Points, in no order, along strands that fork and pass close to each other.
Two points are linked if the straight distance between their rows is under 83.8. Some points are linked to none.
q715: [-23  20 -32 -38 -26   3  21 -12  58   4  -5  30  -1  -8 -36 -14  12 -36
 -44 -18 -26  53  19   3]
q262: [-61  57 -26 -30 -42 -11   4 -27  26   3 -10  13  -6 -20  18   0 -17 -24
 -19  14  26  -8 -38   2]
q803: [-11  19  32 -22 -40 -64 -29 -13  -8  14  21 -49  29 -20  27  -9  16  17
  29  34  10 -68 -50   1]
q38: [ 30 -15  28  40  37  37 -23  61   7  -6 -45 -20   6  50 -39  42  26  19
  13   4 -16 -40  76 -12]
q135: [ 72 -65  44  26  32  32  -8  38  -6 -23 -26 -15  -1  48 -22  25   1  -7
  10   4 -10 -19  75  -4]
q692: [ 25 -23 -27  14  35   1  28  27   5  79  22  14  10  28 -20  20   2  -4
  -7 -36 -87  14  23   6]
q753: [-74  28  22   1 -34 -37 -42  -4  20  17  30 -17  33 -29  44  15 -49 -12
   1  16  36 -28 -35  13]
q30: [ 79 -68  44   4   4  20  -4   3 -40 -37   9  15 -48  32  20  -1 -10 -16
  18  21  23  12  23 -32]
q159: [-64  46  13   4 -30 -15 -40  -9   6   0  -8 -15   8 -21  32  15 -21 -19
  10   1  44 -22 -34 -12]
q4: [-34  46  10   7 -19  -8 -38   0 -21 -14 -27 -27   5 -21  25  -1   3  -4
  16 -14  40 -11 -21  -9]
q268: [-32 -20 -67   4  12 -24 -11 -15  44  35  -9  32  36  -7 -36   1  12   2
 -32 -21 -28  20  65 -25]
q57: [ 67 -75  46  17  -4  35  11  -6 -15 -22  -1  20 -62  52  21  -2 -16 -11
  38  31  21   9  16 -19]
q428: [  2  46  -3  -5  13  18  25  17 -23  41  35  14 -27   8 -15 -21  21  25
 -15 -28 -31  30 -17   7]
q729: [ 18 -41   2  44  11  -2  34 -13  18 -59  -9 -12  -4 -47  13 -25  -1 -50
  14 -17  -3  53 -26  -5]
q937: [ 26  -3 -21  16  32   8  29  24   2  46  29  20  -1   2 -15   7  21   5
 -17 -21 -72  23  18  17]
q737: [  8 -14  65 -20 -35   8 -22   1 -31  39 -35 -37 -10  43  16  18  14   7
  47  28  58 -72   7  -3]
q197: [-76  11 -13 -44  11  -3 -17 -17  50 -18   0  37   8  21 -48  12 -15 -43
 -12 -10  28  22  30 -34]
q482: [ 77 -57  24 -27 -20 -12  33 -33 -32 -19  -8  -7 -31  35  21 -30 -10   6
   9  36  18  -4 -45  35]
q726: [-68 -10 -27  13  20   4 -36   1  29   7  -4  45   6  -2 -32  27   3   6
  -7 -33   6  11  65 -46]
q61: [ 18  40 -12   1   8  14  22  19 -20  15  19  12 -15 -21   4 -18  20  16
 -26 -19 -34  27 -18  19]
q360: [-20  40 -25 -10  29  35  14  14   9  24  17  17   1  35 -20  33   5  46
  11  45  -6 -31 -11  10]
q541: [-36  29 -22   0 -17   9   2  -6  24 -15 -27  32 -10 -29   2  -7  13 -11
 -14 -21   0  36  -2  15]
q58: [ 75 -53  40  -4 -15   6 -11 -12 -62 -45   3   9 -45   8  44  -5 -19 -22
  -7   9  35  10  15 -31]
q679: [ 60 -38  34  21  31  37 -20  52  -7 -25 -44 -16   5  43 -27  37  23   9
  -1  13 -12 -34  83  -3]
q548: [-61  45 -25 -17 -20   6  -7 -14  21  -7 -19  28  -4 -22   9  -1   0  -8
  -5  -4  23  15 -10   0]
q955: [ 46 -35  32   0   3 -16 -13  -5 -47 -49 -18 -16 -13  -6  12 -36  -8  -9
  18 -18  29  22  -7  10]
q696: [ 40   8  27 -39 -45 -10  19 -31 -25  30 -21 -60  -1  31  10  -6  28  32
   3  25  14 -59 -45  39]
q943: [ 29  27  -5  -1 -19 -14  21  -7 -27 -32 -12 -25  -4 -36  25 -38   3   0
 -32 -14  -1  16 -46  36]
q216: [ 41 -11  19   0  12 -12 -15   9 -34 -37 -24 -16  -1  -1   4 -37  13   4
  21  -7  14  14  -9  33]
q866: [-20  51  -4 -11  19  27  21   5 -15  56  35  14 -33  37 -29  -7  15  37
   4  -9 -15   7 -27   0]
q725: [-54  42   9  -5 -60 -49 -13 -31  39  -2  11 -42   8 -40  38  -2 -11 -23
  -4  16  14 -43 -56   9]
q972: [-54  26 -31 -51  -6  -7   2 -23  55 -13  -7  37   4   7 -46  -6   1 -38
 -28  -2   9  34  17 -19]
q973: [ 11  42 -20   2  21   9   4  20 -13   5  -6  15  -3   0  -4  -5  39  29
   0  15 -18   2 -13  22]
q343: [-57 -23 -39  10  10 -14 -24 -13  51  18 -17  42  19  -2 -41  12   7 -11
 -16 -35 -10  27  65 -31]
q836: [-31  27  -9  -6   9  25 -12  21  11  22   1 -17  42  37  -3  40 -38  56
  44  65  28 -47 -28  37]
q86: [-18  10  10  -9 -18   9 -19  14   5  27 -16 -39  40  33  -5  28 -27  47
  61  59  38 -64 -36  24]
q458: [-29  10  -4  36  49  11 -46  50   3   6  -6  32  -9  17 -17  44  23  21
  20 -16  -8 -21  56 -31]
q629: [ 84 -33  15 -22  -7 -23  35 -24 -45 -36   5 -21 -15  10  11 -44  -1   1
  -8  25   5   6 -52  22]
q508: [-34  11 -11  32  11  33 -32  32  18 -13 -25  29   2 -15  -9  67  21  -5
 -38 -24  -1  -1  69 -43]
q87: [  6   9   2  42  48  24 -42  67  -1  -8 -26   6   3  28 -26  59  33  20
   1   4 -18 -41  69 -31]
q571: [-32  30 -26  -2  23  50  10  19  20  21   8   5  18  41 -17  42 -23  64
  23  54   7 -39  -7  19]
q716: [ 68  -5  11  -3  -3 -16  37 -10 -45 -34  15 -32  -8 -20  14 -47  -5  -1
 -28  -3  -7  18 -58  15]
q831: [ 26 -37  23  46  18   7   4   0  -5 -59 -13 -18  -3 -32   4 -16  -7 -38
  12 -36   7  45   5  -9]
q895: [  9  21  -2  14  22  -3 -17  23 -16 -25 -23   3   0 -12   1 -20  31  15
  19  -8   1  14   0  27]
q599: [ 63  -7  30 -39 -38 -22  25 -32 -43   7 -16 -47 -12  31  14 -23  15  17
 -12  19   9 -33 -43  51]
q244: [ 32  -3  -8  21  -1  11  60  -3  -5 -24  19  -9  -9 -56  14 -27  -7 -25
 -30 -18 -30  45 -41  11]
q163: [-56  -3 -22  23  41   5 -44  22   9  13   4  50   0   3 -19  36   7  16
   3 -26  -3  -8  66 -43]
q516: [  7 -25 -34   6  -6   7  44  -3  24  18  17  16  10 -46  -2   1 -10 -32
 -31 -41 -69  52  11   2]
q765: [-26  38 -20 -28  30  24  17  -3 -10  51  53  29 -14  35 -40   1   4  37
  -8  -1 -16   3   6 -21]
q230: [ 83 -77  36  25  35  19  -3  23 -14 -35  -7  -6 -10  35  -6  21  -1 -22
   9  15 -11  -8  65 -28]
q839: [ 22   8  22 -33 -33 -17  -3 -17 -20  24 -36 -46  10  28   4  -5  25  29
  31  39  26 -62 -39  31]
q143: [-84  -2 -10 -20  19  14 -28  -8  35 -10   5  40  14  10 -42  36 -23 -16
 -16 -23  27  10  52 -44]
q728: [-37  33  14 -10  -6 -48 -45  11  -8  31  39 -14  49  -3  33  16 -29  21
  14  54  14 -45 -43  29]
q93: [ 55 -51  38  -4 -10 -14 -10 -18 -54 -49  -6  -9 -33   1  29 -34 -19 -19
   8  -9  40  20  -9 -14]
q390: [-33  37 -35 -34  -6  16  22 -21  11  30  41  11   1  -5 -39 -29  -6  13
 -44 -33  -4  34  19 -40]
q700: [-35  38  16  -5 -55 -61 -20 -25  15   0  24 -52  22 -48  40 -11   0   5
   5  21  11 -57 -54   1]
q270: [-27  66 -23 -27 -13  10  14 -10 -23  29  32  14 -16 -13   6 -16  -2  20
 -34 -11   1   2 -28 -16]
q493: [ -8  11 -24   0 -16  11  28   1  26 -15 -15  26  -9 -42   5 -15   9 -20
 -25 -23 -25  51  -7  32]
q823: [ -2 -44 -31  30   9  -5  30  -1  32   0  -8  26  17 -47   7   8  -5 -42
  -4 -35 -58  44  12   9]
q370: [ 12  -6 -24   0   9   6  31   9  -1  45  40  15   2 -23 -11 -11  -2  -8
 -27 -51 -69  48  20  -4]
q266: [  8  11  -9  -1 -21   9  47   0  26 -29 -12  10 -14 -46   7 -16  -6 -41
 -34 -20 -23  53 -41  34]
q253: [  9  39  -4  -6 -31 -28  -5 -16 -20 -24 -31 -32   2 -32  31 -33  14   0
 -13 -10  15  -5 -41  29]
q766: [ 69 -73  26  38  40   2  -3  12 -18 -36   7 -13  -9  19  -6  -6   1 -29
  33  -5  -6  14  39 -36]
q323: [ -2  22  24   4 -33 -16 -23 -12 -23 -32 -43 -40  -1 -20  26 -24   5 -16
   4 -29  36   5 -22  15]
q193: [-26  32 -38 -36 -25  17  27 -21  32  20  19  15   0 -12 -36 -17   1 -10
 -57 -27 -14  47  21 -22]
q194: [-28  52  -5  -5  16  46  24   3  -5  51  32  -6 -19  47 -25  23 -11  52
   9  17   6 -21 -36   3]
q297: [-20 -10 -21  39  25  -2 -22  21  17   2 -16  36   2 -24   0   4  24   1
   6 -43 -32  29  41   9]
q324: [ 58 -82  27  10 -11  32  30 -23   3 -22 -19   9 -43  44  14 -25 -24  13
  50  36  26   7   3  14]
q8: [-28  21 -45 -34  40   9  10  -6  -5  31  52  37  15  10 -44   1  -4  33
 -30   4 -16  -5  35 -32]
q52: [ 22 -65 -15  72  51 -17  15   5   6 -19  -7  -9  13 -27  24   3   6 -57
  33 -31 -32  18  13 -34]
q389: [-66  32   3 -17 -20 -44 -33  -3   5  33  45   0  45 -27  49   5 -51   8
 -14  35  25 -34 -27  36]
q109: [ 56 -60  26  38  26   2  -5   4 -21 -55   2 -20  -9 -14   5 -13   0 -30
  18 -21   9  34  27 -34]
q285: [ -3 -59 -15  58  28  -5  21   0  27 -18 -13   8   7 -44  16   9  -4 -59
  19 -40 -37  38   7  -9]
q919: [-16   9  45 -18 -26 -61 -40   3  -1  24  35 -42  43  -5  17  11  -6  22
  37  52  10 -67 -50  19]
q55: [-27   3 -61 -19  23  -3   5 -15  23  27  26  31  30  -9 -43  -5   9  22
 -39  -7 -23  10  52 -37]
q542: [ 60 -67  29 -12 -26  11  23 -34 -15 -14 -22   3 -42  47  31 -22 -20  18
  26  36  33  -8 -25  45]
q333: [-53  57 -20 -25 -50 -26   3 -34  23  13  12 -10   3 -30  35   3 -26 -19
 -27  22  17 -31 -52   5]
q121: [ -5  11  28 -20 -25 -14 -23  -4 -11  26 -22 -41  23  29  -1  11   8  27
  55  48  33 -66 -39  16]

A fork is a point with three links, a tip a point with one. Leave the first point through the second and follow the links. Name the first fork or tip that comes.
q725, q333 | q244
q52, q285 | q692
q458, q87 | q729
q726, q343 | q866
q390, q193 | q726
q692, q937 | q52
q360, q571 | q599

Follow the links from the first point to the second, and from the first to the third. Name the last point that the two ways share.
q972, q729, q268 | q726
q8, q599, q57 | q866
q194, q193, q230 | q726
q61, q599, q458 | q866

Name the points in between on the shortest way along the links from the first point to the second, in order.
q716, q262 | q943 > q253 > q323 > q4 > q159 > q753 > q389 > q728 > q919 > q803 > q700 > q725 > q333
q343, q121 | q268 > q55 > q8 > q765 > q866 > q194 > q360 > q571 > q836 > q86
q766, q197 | q230 > q135 > q679 > q38 > q87 > q458 > q163 > q726 > q143
q216, q866 | q895 > q973 > q61 > q428
q692, q285 | q937 > q370 > q516 > q823
